A landscape with many valleys, sampled at points; each row gives a point and its height.
From any point a ball rolls to the lowest of the 4 points nearest to it. It stops when none of these is lower. Distance is the straight distance between rows; heights are no part of it.
q_371: [-20   2  -6  21   1 -24   8   7  11 -11  -3 -12 -33  19 -16 -29  16  -7
  -5  10]  h=295
q_99: [-15  16  -6  23  13 -36 -22   8 -24 -22   0 -14 -26  -1 -20 -33  13  -6
  -3 -22]  h=559
q_793: [ -9   0  -7  11  19 -31 -23   8 -24  -6   3  12 -11 -13  -6  -4  -7 -11
  -3 -18]  h=529
q_716: [ 14  10  19   8 -10  21  22  -7   7   5 -22  -6  -7  20  21   7  -4   6
  -3  -5]  h=436
q_963: [ -5 -31 -20 -22  24  -7 -27  21  17   4  17  20  -3  -2  -6 -23  22   5
   8  19]  h=473
q_406: [ -1 -21  -6  -6 -34   1  14  40  27 -25   1 -13   2  13   3 -28  24  -1
   6  26]  h=394
q_817: [ -8 -19 -12 -12  27 -19 -35  12  15  -4  20  25  -3   4  -6 -27  22   3
  -2  17]  h=577
q_190: [  0  -4  10   5 -30   1  41  26  24   9  -9 -21  -4  14   5  -8  12  15
  14   3]  h=494
q_530: [ -2  15  -4  37   6 -18  -5  -8 -20  -5  -1   0  -7  -9  -9  -6 -17  -9
 -12 -26]  h=534
q_177: [-12  -7  -5   7  10 -30 -20   1   7  -7   3   1 -28   4 -17 -14  19  -2
  -1   0]  h=272
q_250: [ -5   2   0  25  11 -23  -7  -3 -23  -8  -8 -10 -32  -3 -18 -19   6   6
  -7 -15]  h=482
q_145: [  5 -25  -2 -23 -32  -1  18  35  18   4   5   6   1   1   1  -6   9  12
  22  20]  h=481
q_589: [  2  12   3  12  11 -13 -25 -15 -21  -7   5   8  19 -14   2  15 -28 -13
 -19  -5]  h=507
q_805: [ -2 -23 -17 -29   6  -9 -15  22  25   4  17  10  -6  -2 -10 -26  23   9
   8   8]  h=382
q_457: [ -5  -5   8  17   2  -6  32 -10  10   9  -6 -15 -14  12   9   7 -10  15
   8  -6]  h=538
q_991: [ 20  12   9  -8   9  19  -8 -19   0  -4 -17  -9   7  -4  14  11 -11  -8
 -19   0]  h=470
q_24: [  5  11  10 -17  12  17  -3 -18  -2  -2  -4   7   8  -2  12  19 -22  -6
 -17  -5]  h=393
q_513: [ -1   6 -14 -23  19  15 -17 -14 -10   6  23  12  18 -17  10  22 -21  -7
 -13   6]  h=333
q_409: [  5 -11   3  -3   1  -6  27   4   7   6  -7  -7  -5  16  13  -5  -4   9
   7   2]  h=540
q_924: [ -1 -34  -7  -9  15  -7  -1  18  28   4   1   0 -14  13   0 -21  26  18
   0  15]  h=360
q_477: [ 17  23  13 -23 -11  40  16 -15  -4   7 -33   2  -2  -5  10  13   0  -5
  -9   5]  h=537
q_314: [  7  11   5  -6   5  27   3 -12   0   8  -3   1  19  -2  24   7 -18  10
   5   0]  h=454
q_874: [ -4 -31 -11  -6   1 -19  12  17  15   0   0 -12 -18   7   3 -11   9  16
   9   6]  h=400
q_221: [ -4  -2   7  24   3  -9  16   1  -5   4  -2  -1  -8   9   4   1 -14  -3
   4 -17]  h=419
q_292: [ -7 -15   0   1 -28  -8  17  27  34 -23  -7 -14  -8  19  11 -24  26   9
   6  23]  h=298
q_838: [ 14   1  -3 -23  -6  35  -1  -2  -6   6  -7  11  14  -7   8  12  -3   4
  26   7]  h=367
q_403: [  6  10  13  10 -21  21  27   8  13  21 -11  -5   2  18  11   0  -2  16
   8   3]  h=565
q_458: [ 21  13  11 -15 -27  44  13   0 -13  20  -5  -6   8   2  -7  42  24 -11
  23  25]  h=671
q_703: [  2  19  10  25   4 -14  -9 -23 -20 -20   2   0   3  -4  -3   9 -23 -11
 -13 -16]  h=530
q_407: [ -5 -30 -10 -16  22  -9 -11  11   3  16  17   9   1 -12   7   0  -3   1
   9  -4]  h=439
q_839: [-10  -7   7  25  10 -31   1   0 -16  -5   0   0 -21   4   5  -6  -3   0
  -4 -17]  h=539
q_779: [  5  16   4   7  12  11  -9 -28  -9 -16 -10   8  16  -6  -6   8 -11 -21
 -24  -9]  h=578
q_841: [ -8 -16   1 -10 -31  -1  21  24  -3  16  11   7  11  -7  -4  15   8  15
  39  18]  h=618
q_149: [ -1 -18  -8 -23   3  -2  -2   7  -5  24  21  17  15  -3   5   9 -10   5
  24 -10]  h=652
q_168: [  9  19  10 -10 -20  40  17  -4   5   7  -3  -6  -2  12  16   7  -1   4
   0   6]  h=663
q_261: [ -1  12  -5  10  23 -10 -28 -19 -17 -15   4  15  28 -18   3  23 -24 -17
 -20 -17]  h=527
q_909: [ 10  10   2 -17 -25  48   6   4  -7  15 -12   9  13 -11  -6  26  15 -16
  24  22]  h=628
q_236: [ 16  24  16   7  -4  -1  -8 -47  -8 -21 -26 -14   4 -10 -15  10  -3 -25
 -37 -19]  h=642
q_498: [  7   5   8  32   8  -1  13 -20 -13 -16   2  -3 -11  12   0  10 -15  -7
  -9 -24]  h=458
q_713: [-11  -7  -7   9  10 -29   5   2   4 -10  -8 -15 -23   6 -15 -22  14   1
  -6   0]  h=288
q_813: [  5  20   6   2  -4 -10 -35 -38 -13 -12  -4  11  18 -24 -15  13 -12 -23
 -48 -13]  h=535
q_384: [ -2 -19  -8  -6   7  -9   4   2 -12  18   5   4   7  -1  12   4  -7  11
  11 -15]  h=542
q_364: [ -2   2  -1 -16   8  19  -6  -6  -4  12   7  10  20  -7  22  22 -14   8
   6  -1]  h=541
q_16: [ -2 -15   0   1   3 -12   8  19  10   8   3  -2  -4   1   9   3  -2   4
   9   6]  h=648
q_361: [ -4   3  -3  16  23 -24   7   3 -15   6   3   0 -10   1  -3  -2 -12  -1
   3  -7]  h=512
q_594: [ -3 -30 -12 -10 -13   3  -3  28  33  -7   5  -5  -5   1  -8 -28  21  13
   7  13]  h=397
q_273: [  4 -15   1  -6 -31 -12  28  36  16  -6  -5 -14  -2   5  13  -7  20  14
  14   7]  h=404
q_583: [-21   9  -7  23  14 -27 -18   1 -12 -15  -2  -8 -23   1 -23 -12   8  -2
  -5 -10]  h=498
q_603: [ -6 -14 -11  -7  22 -13 -22  -9  -6  12  18   3   4  -3   4  17 -19  -9
  -1  -3]  h=570
q_708: [  1 -13   3   4  -6 -10  26  15  31   0  -7 -17 -20  10   6 -17  15  15
   3   5]  h=377
q_165: [  0 -13   3 -15 -29  -1   8  42  16  -1   8   3  13  -4   6 -10  26   4
  23  28]  h=574
q_419: [ 22  14  22 -25 -30  44   9  -7  -3   5 -30  -8   6   1   7  12   7  -6
  -2   0]  h=526
q_600: [ -4 -19  -4  12   9 -10   8   8  -1   2   5   1 -11  17   8  14  -6  12
  10  -4]  h=764
q_665: [ -3 -23  -3 -16   1 -11 -13  17  27   0  15  10   0   1  -3 -24  20   9
  -5  22]  h=357
q_68: [-16  19   3  39   0 -32  26  -6  -9 -14   0 -18 -36  12 -13 -17  13  13
   9  -8]  h=446
q_90: [  8  11  14  14  10  18  12 -21   0  -1 -12  -5   3   5  12  16 -21  -7
 -10  -6]  h=525
q_512: [-17 -27 -29 -29  12   5 -14   9 -15  22  30  15  25 -29   2   5 -22  -3
  12  -3]  h=599
q_86: [  9  23  16  10  12   7   0 -34 -14 -13  -9   1  -4   6  -2   8 -14 -15
 -25  -9]  h=669
q_519: [  7   7   3 -22  13  21 -16 -29  -3  -6  -1  15  18 -26   3  26 -10 -21
 -17   5]  h=296
q_680: [ 19  15  12 -27  -5  50  -1  -2   0   8 -14  -1  15  -8  14  23   4 -10
  -2  -1]  h=421
q_670: [-17  15 -10  24   8 -36 -33  13 -29  -6   1 -19 -15 -10 -14 -21 -14  -3
 -13 -25]  h=568
q_475: [ -7 -14 -10   4  -2 -14   1   3  26 -10  -2 -12 -27  18 -15 -27  29  10
   0  13]  h=266
q_456: [-11   6   0  28   4 -35  11   2  -2  -7  -6 -10 -29  11  -9 -12  14   5
  10 -17]  h=478
q_761: [-10  -2  13  15 -26 -12  38   6  32 -14   3 -30 -25  12  -2 -20  29  19
   1   5]  h=495
q_939: [  3  21   3  22  10 -12 -23 -12 -22 -11   1   3  19  -3  -5  10 -29 -14
 -20 -13]  h=514
q_467: [ -6 -32 -22 -23  -1  -5 -13  25   4  17  18  16  15 -13 -10 -15  13   7
  19   7]  h=497
q_994: [-11   9   6  39  -7 -22  28  -4   4 -10   3 -23 -37  15 -12 -21  16  10
   4  10]  h=399
q_783: [ -5 -16   1   9  22 -27 -12  -3 -15  -1   9   5  -4   0  -5  -6  -5  -9
  -6 -12]  h=554
q_375: [ -3  16 -13  24  13 -14 -31 -10 -24  -9   7  -2  27 -12   1  13 -27 -20
 -20 -18]  h=522
q_468: [  5   4 -11 -27  26  24 -19 -20   2   9   3   1  24 -35  14  21  -9 -18
 -16   2]  h=257
q_860: [ -9  -8   5  -7 -26  -7  16  33  26  -6  -2 -14   0  14   4 -19  27   5
  11  12]  h=196
q_705: [  9   0   4  -6 -36  21  13  21  -3  11  10   1  18   6   6  28   7   7
  38  22]  h=640
q_577: [-18  -6  -7  23  14 -35 -26   5 -21 -10  -4  -4 -11   1 -13 -19  -6  -2
  -5 -11]  h=488
q_72: [  8   4  -5 -31  10  24 -17 -10  -2  14  -1  13  22 -24   4  21 -10  -8
  -7   0]  h=233
q_819: [  4  -7   7  -5 -21  -1  19  19   0  16   2   6  11   3   0   8  -3   9
  19   2]  h=638
q_357: [-20   7 -11  14  21 -44 -37  13 -14 -14  -5   4 -20  -9  -7 -19   3   2
 -11  -9]  h=425
q_864: [  8   7  11   4  17   5   6 -27  -8   0  -1  -1   7  -2   1  16 -22  -9
 -13 -13]  h=602
q_212: [ 17  16  14 -11   4  33   8 -18   5   4 -32  -9   8  -1  11  17  -2 -16
 -12  -6]  h=533
q_891: [ 10  11   2 -16  16  21 -19 -27  -4  -1   1   9  14 -13   0  15 -17 -13
 -11  -2]  h=290
q_41: [  7  10   1 -25   6  34  -9 -11  -1   1  -1  12  15 -16   5  11  -7  -5
   1   3]  h=177
q_410: [  9  18   6  15  23  -3 -15 -20 -10 -14   4   3  14  -6  -8  11 -13 -17
 -14 -16]  h=532
q_998: [ 13  22  -2 -28  -5  44  -1  -3  -6  16  -2  13  22 -23   9  16   8 -12
   6  15]  h=323
q_291: [ 14  26   5   3  -4 -10 -30 -34 -10 -11 -12   7  17 -22 -20   7 -11 -29
 -44 -10]  h=543
q_697: [  3  27   5  45   3  -1   1 -22 -24 -17  -4  -6  -1   8   4  -6 -20  -7
 -18 -32]  h=581
q_156: [ 10  19  29  -3  -2  38  18 -22   1   7 -28 -20  -7  17  13  11   4  -8
 -21  -3]  h=550
q_536: [ 10  10   6   3  14  20  -1 -24   5  -6 -15   3   0   4   3  17 -15  -7
 -15  -1]  h=509
q_582: [  5 -22  -5 -16 -34  -7  13  26   1  17  14  10  11  -6  -7  -1  14   4
  30  11]  h=573
q_821: [ -2  12   7  35   8  -9  29 -12  -5  -3  -3 -13 -30   9  -8  -3  -4  13
   6 -13]  h=249
q_632: [  2 -23  -6  -3  22 -21 -17  10  23   8   5  10  -8   4 -12 -18  17   4
   3  12]  h=329
q_764: [  4 -14   8   7  -6 -12  23  12  11   8  -9  -4 -18  14   6   0  -1  20
   0  -6]  h=476
q_489: [ -6 -25  -2  -4  -8 -24  14  24  32  -8  -6 -11 -10  17  -3 -23  17  18
  10  11]  h=335
q_104: [  1 -12   5   6 -18  -8  25  28  20   1  -8  -8 -12   7   7 -12  11   9
   7  -1]  h=407
q_765: [  7   0  -2 -24 -12  40  -1   1  -8  10  -1   6  25 -22   0  31   4 -12
  31  22]  h=463
q_900: [ 11  13  16   2  -2  28  16 -13   1   1 -26 -13   2  22  12  11  -7  -4
 -10   1]  h=451
q_652: [  6  35   8  22   1   0 -19 -30 -11 -15  -6  -6   8  -4 -14  -5 -21 -22
 -27 -23]  h=546
q_835: [ -1  -3  -9 -18  27   6 -23 -18 -19  -5  27  18  27 -20   7  16 -22  -8
 -19  -9]  h=424
q_244: [ -6 -18 -15 -34  18   1 -16  18 -15  23  19  17   3 -17   7   5  -9  -2
  21  -3]  h=523
q_830: [-15   2 -11  20  16 -33 -32   8  -7 -11   5   0 -10  22 -24 -29  11  -1
  -8   2]  h=372
q_106: [-13   7   1  22  -1 -36  -6  -9  -9  -8  -3 -12 -26   3 -23 -26   8   2
   5 -13]  h=452
q_820: [ -3   2   8  -6  -8  15  24  -5   0  11  -3   9  13  15  18   8 -12   4
  11  -5]  h=462
q_281: [ -5 -17 -14 -19  -9   5  -4  29  -3  16  14  12  10  -4  -3   3   9  11
  28   7]  h=610
q_27: [  1  -6 -15 -14   5  21  -2   0  -6  20  14  12  23  -6  12  10 -13   9
  13   2]  h=459
q_172: [  1  22   6 -16 -32  48   6  -2 -11  11 -19   4  11  -5   2  22  16  -4
  22  11]  h=718
q_204: [  5  16  13   2   4  18   6 -29  -4 -11 -23  -1  -5   5   9   6  -4 -13
 -18  -6]  h=571
q_23: [  9  18   3  -7 -32  23  19  11   1  18 -12   3   6  14   5  14  -1   8
  20   1]  h=605
q_340: [-12 -23 -16 -23  -1  -1 -10  22  -4  19  22  10   2 -23  -3   5   1   4
  21   5]  h=552
q_829: [  4  12   0 -15 -18  35   7  13  -3  17  13   7  21  -7  -7  24   1  -3
  30  27]  h=567
q_276: [ 11  -9   3 -11 -35  -5  11  44  12   0  14   2  12  -3   0  -6  23   6
  24  23]  h=560
q_992: [  2  19   7  -6 -16  40  16  -1   4  14  -8  -3   7   7  15  20  -3   8
   2  -1]  h=639
q_492: [ 18   8   2  -6  16   2 -28 -36 -15  -9 -11   8  21 -18  -7  14  -8 -24
 -39  -7]  h=449
q_799: [  6  18  14  38  -7   6  28 -22 -12  -6  -4 -17 -14  19   1   1  -4   3
   5 -16]  h=148
q_700: [ -3  -7  -5  14   8 -21 -16   5   7  -6   3   4 -19   5 -19 -28  13  -5
  -3   7]  h=314
q_931: [ 11   0   2  -5 -30   9  30  23  15   6   5  -5   2   9  13   6   7  25
  22 -11]  h=579
q_506: [-10  -4   1  18   8 -24  -6   3  15 -10   4  -4 -34  14 -14 -27  25  14
   2   4]  h=202
q_373: [ -5  -5 -12 -19  16  15 -28 -11 -14  20  29  21  23 -16   5  16 -25  -5
 -11  -5]  h=406
q_631: [-20  21  -8  18  10 -26 -32   5  -2  -9  -2 -14 -29  11 -13 -44  13  -1
 -10 -18]  h=641
q_526: [ -3 -16  -3   4 -29  -7  31  29  32 -11  -7 -28  -9   8   6 -24  24   9
  -3  13]  h=352
q_28: [  0  -1   8  17 -16 -10  40   1  28 -13 -12 -29 -38  29  -4 -27  20  10
   5  18]  h=485
q_865: [ -8   9  -6  29  12 -29 -10   3 -14  -5   1 -11 -22  -4  -6 -14 -10  -2
   0 -28]  h=510
q_92: [ 12   3   7   9  -2  16  18   0   3  13 -14  -2  -6  15   9   6  -9  19
   6  -2]  h=511
q_822: [ -6  -4   3   8   5  -6  -1  -4 -19  -1   0  -2   5  12  -1   9 -17   2
  -6 -15]  h=575
q_110: [-10  -5  -2  12  26 -11   5  -7 -14  -8  14  10   3   1   4  10 -21  -4
  -1 -10]  h=604
q_420: [ -7 -24 -30 -37  23 -12 -24  19   2  15  17  14   4 -15  -6 -16   4   2
  14   0]  h=486
q_599: [ 20  23  28   9   3  19  19 -47  -1  -7 -24 -14 -16   3   6   8   4 -14
 -26  -5]  h=665
q_438: [ 14  30   8  13   5   5 -20 -40 -14 -16 -14   4  10  -7 -10  17  -4 -22
 -38 -15]  h=616
q_266: [ -4  34  -3  24  -1 -16 -30 -19 -16  -9  -3 -10  19  -3 -11   7 -34 -14
 -27 -18]  h=521
q_113: [  4 -16  -7 -12  -4  -3  10  12   3  14  11  -3  -6  -1   7  -6  -4  11
  22  -7]  h=801
q_274: [ -3  26   4  15   1 -18 -49 -28  -9 -10   4 -19  31 -17 -12   0 -30 -19
 -33 -16]  h=528
q_727: [ -4 -29 -16 -27  20 -20 -15   9  -5  22  23  15  -4 -16   3   1   4   9
  14   1]  h=480
q_853: [ -5  -2  -9   5  19  -6 -22 -12 -16  -4  15  10  19  -5   5   9 -26  -7
 -11 -10]  h=536
q_627: [  3  24  21  31  -9   8  39 -27  -1  -3  -7  -9 -23  26   9   3 -11   6
   3  -1]  h=222
q_62: [ -3 -16 -11 -20  19 -11 -16   2 -13   6  30  18   8 -17   9  16 -16  -1
   3  -6]  h=593
q_77: [  0 -14 -10  -7  11  -9   1   3  -5   6   8  15   3  -6   9   8  -2   4
   9  -7]  h=170
q_42: [ 10   2  20  19  -8   4  28  -7   7  12  -9 -10 -19  16   7   7 -14  11
   6  -2]  h=544
q_339: [  6  13  10   0   3  27  -1 -32   0  -9 -15  -6  -5   5  13  13  -7  -5
 -14  -5]  h=524
q_824: [  2  -3   3  -3 -32   5  27  26   2   9  -7  11  20  11   9  15   4   9
  22  20]  h=651
q_863: [  1  11  13  23   3  15  20 -28  -5  -9 -17 -15  -3  15   6   6 -13  -3
 -11  -3]  h=392
q_345: [  9   7   4 -16 -20  31  14   7  -9  10   6  17  27  14  -5  27  21   0
  29  22]  h=607
q_455: [  0   5   7 -17 -26  32   4  11  -7  15  -2  16  12  -2   9  22  -5  12
  16  12]  h=376
q_75: [  2  13  12  22   9   8  28 -16  -3   6  -9  -5  -6  20   6   5  -5   2
   0  -9]  h=270
q_78: [ -5 -26   2 -19  -6 -13  -2  21  30 -13  -2  -9 -16  12   4 -28  16  16
  -3  13]  h=371
q_200: [ -2   9  13  25 -17 -25  45  -9  15 -14  10 -30 -40  23  -3 -21  25  12
   4  15]  h=447
q_950: [ -1 -23  -7  -5 -44   6   5  49  23 -18   1  -7   7   9   0  -4  38   0
  21  39]  h=548
q_808: [-24  14   4  19  -4 -29   3  -4  -5 -12   0  -8 -35   9 -25 -38  22   1
  -3  -3]  h=383
q_478: [ 10  15   5 -12 -19  38  12   6  -3   5   6  14  19   4  -1  35  16   4
  25  27]  h=611
q_65: [ -4 -27 -15 -24  -6   9  -6  36  21   2   9  13   4  -1  -6 -32  28   4
  17  15]  h=422
q_237: [ -2 -31 -19 -30  22 -12 -15  26  11   8  19  16  -1 -13 -10  -9  23  10
  13   7]  h=423
q_785: [ -2  -9   2   6  22  -2  -2  -5  -5   4  14  18   8  -8   9  20 -15   5
  -4  -6]  h=572
q_818: [ -5   4   5  31  12  -4  23 -17 -10  -3  -4  -6 -11   8   5   9 -16   1
   0 -11]  h=331
q_976: [-14  -9 -11   6  25 -27 -26   2   1 -11   7  16 -14  10 -18 -29  20  -5
  -8   7]  h=317
q_938: [ -3  17   2   7   8  -4 -39 -27 -14 -24   2  14  19 -24  -9  13 -24 -12
 -31 -10]  h=556
q_951: [  8  17  11 -28   5  40   3 -15  -6  -6 -16   1   9 -16  10  11 -10  -4
  -8  -3]  h=276
q_726: [  2 -17  -8 -10 -41   5  13  48  16  -6  12   7   8  -2   2 -11  31  -7
  20  22]  h=626
q_702: [ -7   1  15  30  -8 -17  27  -6   2   4  -5 -10 -34   4  -3 -10  12   6
   1   4]  h=342
q_997: [ -2  -9  -9 -13 -19  21  12   8  -8  15   9  20  25   4   4  17 -11  -1
  28  19]  h=433
q_803: [ -3 -23  -1 -13 -13 -10   7  29   9  12   6   2  -3   4   9 -13   5  21
  11   9]  h=502
q_397: [  3  24  10  41  -2 -14  39 -10   2  -3 -11 -18 -28  15  -5   0   0  12
   4  -6]  h=244
q_921: [ -1 -18 -14 -14 -20   1  -8  33  26   2  11  -1   6  -3  -6 -25  17  15
  17  23]  h=441
q_746: [ -1 -20  -9  -2   8 -19 -14  10  11 -12  11   8 -17  19 -17 -24  21   5
  -7  12]  h=297
q_806: [-10  11  -4  30  -3 -22   6  -8 -16  -9  -6 -13 -27 -14 -14 -19  -7  -9
  -2 -17]  h=503
q_622: [ -6  -2 -22 -27  18  18  -9  10 -13  27  13  14  24 -24   7   9 -19  -3
  17  -2]  h=576
q_162: [ 12  16   9 -21 -13  45   1  -5   0   6 -20 -13  11  -6   9  10   5  -9
   3  -3]  h=409
q_749: [  7  10   6  -6  19   1 -13 -22  -9  -1   2  12  14  -1   9  19 -15 -10
 -24  -7]  h=483
q_807: [  0   7  -8  18  15  -2 -21 -23 -17 -10   8  13  15 -20   0  18 -25  -5
 -23  -8]  h=519
q_335: [-13   5   4  21   9 -35  -9   2 -26  -7  -1 -10 -15  -1  -8 -12 -11   1
  -5 -34]  h=531
q_95: [ -5 -22   1  -5  11 -21  -2  14  24  -5  -3  -7 -23   4   3 -15   9  17
   3  -2]  h=398
q_686: [ -6 -18   0   3 -19  -7  16  19  33 -10  -5 -20  -2  15  -7 -30  27  14
  -1  10]  h=291
q_836: [  5 -12   5  -1 -42  -1  32  32   7  -5   4  -4   2   3   8  -1  26   4
  21   5]  h=465
q_759: [ -2 -18  -3 -19  17   4 -11  -1  -2  10  19  11  12  -6  13   9 -15   2
   8  -3]  h=517
q_84: [ -6 -28 -26 -13  -4   4 -16  30  38   0  23  11  14   8   1 -24  12  11
   8  24]  h=471
q_32: [ 19   2  -6 -14  17   6 -30 -34  -8   0   7  10  13 -24   7  21  -3 -15
 -29   6]  h=366
q_518: [ 13  21  20 -12 -25  37  15  -1   0   2 -23   3   6   5  16  18  -1   0
   8   6]  h=615
q_796: [ -5   5   8  30  -4 -23  44   0  14  -4 -16 -21 -40  12  -2 -17  22  15
   2  -1]  h=401
q_286: [ -3   5 -13 -26  -7  43 -11   5 -18  11   4  18  31 -29  -2  20   3 -10
  17  17]  h=325
q_188: [-15  -9  -1   8   7 -19   5   7   2  -2   0   6 -14   6  -4 -17   3   3
   4  -2]  h=337
q_892: [  3  -6  11  18   3 -12  27   3   0   1   0 -17 -23  18  -1   0  -6   1
   0  -2]  h=496
q_76: [  0   9 -15 -38  10  33 -20 -10 -16  15  11   6  25 -21   8  17  -6  -8
   6  -1]  h=258
q_362: [  0  -8   3 -11  -4  -5  12   9   3  18   1  -4   0   1  13   4 -11  10
  11  -5]  h=664
q_586: [ -7 -20 -10   5  11 -18  -7   5  22 -11   6  -4 -21  14 -14 -24  17   2
  -8  10]  h=271
q_440: [  0 -24  -8 -25   0 -11   4  23  11   4  11  -1  -8 -12   7  -9  13  19
  16   5]  h=520
q_554: [  5  17  21  15  -2  22  27 -28   4   5 -18 -15 -12  30   9   5  -7   0
  -4  -4]  h=354
q_747: [  2   3   9  -1  13   0   7 -11  -4   2   2   4  10   3   9   8  -9   9
  -2  -3]  h=684
q_575: [  4   5  -8 -19  -6  38  -2   3 -16  23  12  10  25 -15   6  14 -11  -2
  25  13]  h=370
q_71: [  4 -23 -23 -29  -4   1 -22  33  34  -1  26   8  13  -6  -7 -27  21  12
   6  19]  h=434
q_966: [ -7 -18   1  22  -5 -24  28   2   8  -4  -7 -10 -23  14  -3 -16  13  16
   0   1]  h=292
q_424: [  6  10 -13 -32  19  32 -23 -11 -11  11  16   8  32 -17   6  16 -17  -8
  -6   2]  h=259
q_695: [ -3 -15   4  -9 -28 -12  13  32  19  -7   0  -1   1   7  -2 -17  17  14
  13   4]  h=306
q_472: [-10 -27 -21  -8  34 -20 -29  19  32 -13  17  13 -13   8 -17 -24  19  10
  -9  14]  h=629
q_213: [ 8  4  6 -8 -3 26  2  4  3 15 -4  3  9  2 17  5 -7 10 17  3]  h=380
q_558: [ -4   0  -4  20  24 -26 -12  -1 -21 -11   7   9  -3   1  -8   2 -22 -14
  -8 -20]  h=549
q_227: [ 10  25  12  14  -3   7 -18 -36 -14 -14 -11  -7  19   0 -14  -1 -18 -20
 -41 -15]  h=585
q_642: [ -1  37  -2  11  -8 -13 -44 -30  -1  -2 -20  -5  18 -23 -20  10 -28 -19
 -46 -23]  h=553
q_742: [-10  -1 -15  14  21 -28 -44   6  -6 -13  -3   8 -19  -4 -22 -28  16  -7
  -6  -1]  h=356
q_287: [ 10  13  14  -6 -33  34  17   7   2  18 -13  -1  10  13  -1  21   6   7
  12  17]  h=633
q_540: [  3  -7  -4 -15 -17   7   7  16   1  15  10  10   8  -2  15  13  -9   7
  15   9]  h=551
q_112: [ -1  12   0  21  19 -13  -6 -13 -14  -5  -4   4  -7   3  -5  11 -19 -14
 -16  -7]  h=569
q_432: [ -3   6 -11 -20  -5  32   2   3  -2  11  -4   7  19  -6   8  14  -9   2
  14   4]  h=293
q_934: [-13  -5   3  17  -2 -25  10  -6  13 -15   1  -7 -23   7 -19 -23  19  13
  -4   4]  h=251
q_973: [ -6  -6  -7  10  24 -22 -25  -9 -33 -12  18  14   5 -18  -2  12 -13 -10
 -12  -7]  h=557
q_754: [  5  10  30  -7  -4  17   8 -34  -5 -12 -41 -21 -12   8  -2   6   6 -13
 -26  -5]  h=658
q_644: [  5  12  -1  -8  18   4 -16 -29  -2   2   5  12  17 -17  11  21 -23 -16
 -14   0]  h=381
q_379: [  3 -23 -12 -10  18 -14 -10   7  -1   4   7   8 -13  -9  -1  -1   8   0
   3  -1]  h=410
q_174: [ -5  10 -21 -32   9  40 -16  -7 -18  20   8   3  32 -32   7  18  -8  -8
   2   2]  h=269
q_79: [-11 -13   3  11  -6 -29  14   4  30  -1  -7 -15 -24  26 -11 -24  23  10
  -2   6]  h=302
q_610: [ 10  32  16  15   1  17   0 -39  -7 -19 -28 -15  -2   1 -11  10  -5 -24
 -29 -17]  h=711
q_528: [ -9  -8   4  11 -16 -11  32  13  21   1 -19 -25  -8  14   3 -12   7  16
  17   3]  h=444
q_760: [  4   9   2   2  13  -2 -15 -19  -8 -12   8  10  20  -6   1  16 -29 -15
 -25  -5]  h=472
q_607: [ -5  -7  -5   6  28 -30 -18  -1 -19  -5   9  12   8 -13  -2   9 -11 -11
  -3  -8]  h=547
q_372: [  5 -22   3 -13 -27 -10  19  28  11   3  -9  -5  -7   0   3 -12  15  16
  14  16]  h=396
q_958: [  1  20   5  14   0 -11 -32 -25 -17 -21 -11   7  24 -17  -3   2 -22 -25
 -33 -14]  h=580

Where does a ball stop that starts at each point below?
q_420 => q_506
q_110 => q_799
q_362 => q_860
q_909 => q_41
q_558 => q_506
q_783 => q_799
q_835 => q_41
q_726 => q_860
q_822 => q_799
q_607 => q_506
q_65 => q_506
